Each scene shows the same named points in several views. A view is turned or mirrored, shifted and resized as a whole, has a little noise and may leave points out.
In the rows, zero is written as 128.

Scene 1
View 1
(255): [152 113  87 118 149 122 100 152 110 108 127 112 122 151 115  94 136  90
 123 131 120 136 127 163 153]
(204): [132 143  98 135 153 128 121 173 101 109 141 113 102 167 127 110 120  97
 129 127 138 129 150 158 135]
(192): [146 111  98 112 149 127  72 139 114 100 123 120 122 145  97  91  94 108
 141 125 134 163 129 167 139]
(102): [125 143 100 115 161 142  97 153  99 116 126 125 108 167 111 116  89  94
 154 112 124 160 161 170 114]
(170): [138 142  99 138 161 136 115 165 107 102 142 113 113 159 132 111 116  93
 145 126 145 129 160 160 140]
(296): [153 122  89 125 163 140 121 150 106 117 137 133 137 141 110 116 115  96
 168 136 108 140 154 180 133]
(32): [133 143 101 142 166 135 140 166  97 115 147 135 111 156 116 120 102 110
 168 138 123 141 166 174 121]
(187): [134 154 102 141 161 146 120 178 104 104 146 110 114 168 141 115 115  90
 141 127 153 122 167 155 136]
(301): [138 115  92 113 135 128 105 165 108 117 133 115 133 157  95 111 122  98
 119 133 120 156 118 167 121]
(81): [125 118 111 136 123 133  96 186 117 101 147 104 135 159  91 107 104 119
 108 139 169 158 114 159 120]
(124): [139 115  97 129 136 131 151 177 102 134 153 137 153 144  84 130 130 112
 147 156  97 157 123 184 102]
(226): [153 151  95 140 178 154  96 155 111  89 132 101 118 155 163 108 112  77
 160 118 159 106 181 153 159]
(19): [138 135  97 128 146 145 105 174 110 110 140 103 138 164 124 121 120  87
 122 125 143 137 143 159 127]
(221): [122 149 104 136 145 144 109 183 103 107 143 103 117 175 127 121 108  93
 122 122 157 140 150 155 121]
(135): [149 138  83 129 133 142  97 185 124 103 139  73 144 174 155 111 164  58
  78 120 156 101 128 141 158]
(289): [146 105  90 124 119 131 147 186 111 136 154 128 172 146  80 131 152 103
 120 156  94 153 104 181 106]
(246): [140 114  95 117 130 114  79 165 120 100 126  92 113 167 114  84 133  92
  77 123 147 142 106 145 156]
(237): [148 121 104 137 175 126 112 137 102  97 138 144 108 129 102  97  83 125
 194 143 130 149 161 182 141]
(307): [151 100  96 125 124 112 100 170 123 107 140 106 138 146  95  92 141 108
  98 142 136 147  96 160 150]
(202): [166 106  75  98 167 132 109 129 106 127 119 138 139 130 106 108 133  81
 167 133  71 146 142 186 138]
(66): [126 120  97 107 119 118  87 178 113 116 126  96 121 179  98 101 128  91
  71 121 135 160 103 153 125]
(71): [136 149 101 144 154 140  94 177 117  87 138  84 109 174 152 101 124  83
 109 118 178 116 152 140 157]
View 2
(202): [118 125 152 108 114 107 110 113 109 153 115 145 117 103 136 121 147 139
  95 138 125 110 131 126 117]
(289): [156 114 154 121 103 113 100 135 109 134 154 155 136  93 136 134 146 139
  83 136 126 116 143 124 126]
(301): [134 126 144 113 109 108 112 119 110 143 142 140 124  94 137 125 134 136
 114 138 128 129 125 132 123]
(255): [125 129 148 130 111 101 117 120 106 144 134 136 132 113 135 122 135 134
 115 138 123 130 121 128 124]
(296): [122 131 139 111 112 115 109 116 110 134 126 143 123 107 136 124 144 152
 107 134 126 119 135 120 116]
(226): [109 136 126 125 125 111 122 115 107 124 120 135 136 130 128 117 125 160
 145 136 113 131 127 107 119]
(19): [133 125 136 120 117 110 117 123 108 129 144 143 141 106 131 124 125 146
 127 139 116 130 131 116 126]
(32): [132 138 128 109 109 126 105 115 105 123 133 145 120 114 141 128 135 160
 118 130 130 136 138 121 114]
(187): [131 137 127 120 118 118 115 120 104 120 136 141 137 122 134 122 125 158
 135 136 117 140 133 115 122]
(81): [138 123 136 129 105 107 111 129 116 122 169 132 137  88 131 132 126 144
 126 130 132 135 118 125 125]
(307): [135 122 153 142 103  96 114 133 111 139 156 131 137 102 132 127 137 129
 109 134 129 129 115 131 128]
(66): [147 119 150 125 111  97 121 127 109 140 160 138 142  91 135 125 119 121
 124 144 121 141 119 137 136]
(135): [136 119 148 145 125  95 127 135 103 132 144 143 163 125 126 117 118 135
 133 148 101 134 127 112 139]
(124): [149 123 145 113 101 119  99 127 110 129 147 152 126  97 140 134 148 147
  88 131 130 121 143 124 121]
(221): [139 130 128 117 115 115 116 122 108 121 149 141 140 106 135 125 119 150
 137 137 119 143 130 120 126]
(246): [133 125 150 140 110  92 125 127 108 141 153 128 142 104 131 120 122 123
 129 141 122 141 111 134 131]
(192): [115 128 141 119 109 102 116 115 115 141 141 128 122  90 131 124 134 140
 123 133 133 127 112 131 118]
(237): [109 142 128 114 103 119 105 110 115 130 129 131 107 108 138 127 147 160
 117 122 142 126 122 125 106]
(204): [137 135 136 121 112 116 115 120 102 128 138 141 132 119 139 124 128 145
 128 137 123 143 130 124 123]
(170): [127 136 131 122 115 115 115 119 107 125 133 139 133 118 134 122 128 152
 128 135 122 136 130 120 121]
(71): [127 134 132 138 121 105 126 124 105 122 142 132 148 124 131 118 116 147
 148 138 113 145 119 117 129]
View 3
(226): [ 94 134 114 147 107 115 115 138 124 141 102 126 119 151 132 112 123 180
 100 103 150 123 117 151 151]
(102): [112 147 123 141 133 116 121 131 146 141 106 121 138 157 150 124 109 163
 135 131 126 120 114 157 134]
(301): [108 133 140 129 140 129 130 147 144 134 106 115 128 146 135 138 111 140
 130 136 130 110 102 156 111]
(221): [ 98 129 122 150 139 122 118 134 148 138 108 126 110 153 130 114 106 162
 119 126 121 108 108 151 128]
(124): [133 133 149 134 145 147 160 148 155 130 123  96 126 155 127 135  95 140
 140 118 135 115  99 146 115]
(202): [128 144 153 123 117 125 145 158 126 142 104  95 151 154 142 144 120 141
 137 117 154 132 105 159 132]
(135): [ 74 104 139 143 127 118 105 167 117 141  98 119  90 149 111 119 121 141
  96 121 139 101  97 159 126]
(204): [102 132 130 150 125 121 128 135 145 143 107 118 111 154 125 121 111 158
 121 133 134 116 106 138 133]
(71): [ 78 124 119 149 121 115 108 141 134 140  98 133 100 144 122 115 121 164
  98 126 137 108 109 146 132]
(255): [101 135 143 132 120 121 131 151 135 139  99 113 124 145 127 139 122 143
 120 134 146 121 106 145 122]
(237): [126 161 125 132 112 128 150 123 155 127 110 121 146 142 144 136 117 176
 126 119 152 133 119 135 130]
(66): [ 89 119 144 133 147 119 112 151 143 136  96 125 114 143 127 136 116 131
 127 154 120  99 100 158 101]
(187): [ 96 126 118 158 124 123 122 133 140 142 110 123 101 156 123 108 109 172
 108 115 135 114 108 141 141]
(246): [ 83 123 140 133 128 118 116 151 135 136  94 125 109 140 121 137 125 138
 113 143 136 109 104 148 112]
(192): [106 146 132 120 127 119 126 139 144 128  98 127 141 135 145 143 124 154
 125 135 141 119 113 155 110]
(289): [125 119 158 130 151 152 155 160 149 128 119  93 117 151 120 138  98 126
 137 120 134 107  91 152 104]
(296): [124 144 138 135 124 130 144 144 139 137 112 105 136 155 137 130 111 158
 128 111 147 126 109 150 134]
(32): [122 145 127 149 128 129 144 128 153 137 117 111 126 159 135 120 103 168
 130 119 135 124 110 139 138]
(19): [100 125 130 142 134 127 122 144 138 137 108 118 116 150 130 122 110 155
 117 117 133 111 106 157 125]
(81): [ 99 128 127 132 148 136 125 136 160 120 109 132 112 135 129 134 110 153
 118 132 125 100 106 151  98]
(307): [ 95 123 149 124 133 132 134 154 145 126 100 121 113 133 119 146 122 133
 117 138 143 108 101 145  97]
View 4
(226): [145 138 146 138 113  98 139 134  84 105 109 134 107 118 106 133 135 107
 152  80 118 136 107 175 116]
(296): [126 126 145 129 137  93 118 115 104  90 111 142 141 166 145 125 128 130
 159  87 130 131 135 163 130]
(192): [125 118 130 135 147 113 126 134 110 116 118 133 158 153 119 116 108 134
 154 110 142 157 126 169 139]
(237): [132 143 151 145 137  93 109 146  96  86 127 130 161 145 134 118 117 134
 163  77 135 147 133 169 156]
(102): [146 132 165 134 134 103 122 126 106 115 106 155 137 169 124 123 105 120
 156 105 148 143 122 182 131]
(246): [124 132 103 125 128 131 144 116 105 144 112 136 153 140  88 123 124 141
 157 139 130 145 144 166 127]
(71): [154 149 126 130 103 121 143 130  94 130 108 139 122 118  83 133 135 116
 154 113 124 135 127 173 123]
(32): [151 151 163 133 121  93 110 121 101  94 112 154 142 162 133 128 127 126
 164  85 135 129 139 171 143]
(19): [150 129 129 126 118 117 124 114 113 117 106 150 129 150 113 131 131 121
 154 108 132 130 134 165 126]
(170): [148 144 145 132 116 103 127 124  96 110 109 144 133 143 114 129 128 122
 159  96 129 133 132 171 130]
(204): [145 153 146 128 113 107 128 118  95 115 107 150 139 150 108 130 132 130
 164 106 130 131 141 171 131]
(289): [132 125 109 112 130 117 105  84 135  98 113 157 159 189 149 127 146 150
 164 115 135 112 171 143 135]
(221): [168 142 142 128 108 118 124 121 112 123 107 159 132 149 102 132 126 119
 157 109 139 131 135 173 132]
(187): [158 151 150 130 107 105 127 123  95 109 105 151 122 139 108 134 135 116
 159  93 128 128 130 172 129]
(307): [122 127  93 123 132 127 128 110 117 122 120 135 165 150 110 122 133 150
 160 127 132 139 156 154 138]
(81): [162 128 112 129 122 131 111 126 133 123 119 148 160 147 105 120 122 134
 155 118 145 138 147 160 152]

Which points are out of place in each view (at most two, in the order of its rows)? Write - if all are in place.
view 1 -> -
view 2 -> (301)
view 3 -> (187), (246)
view 4 -> (237)
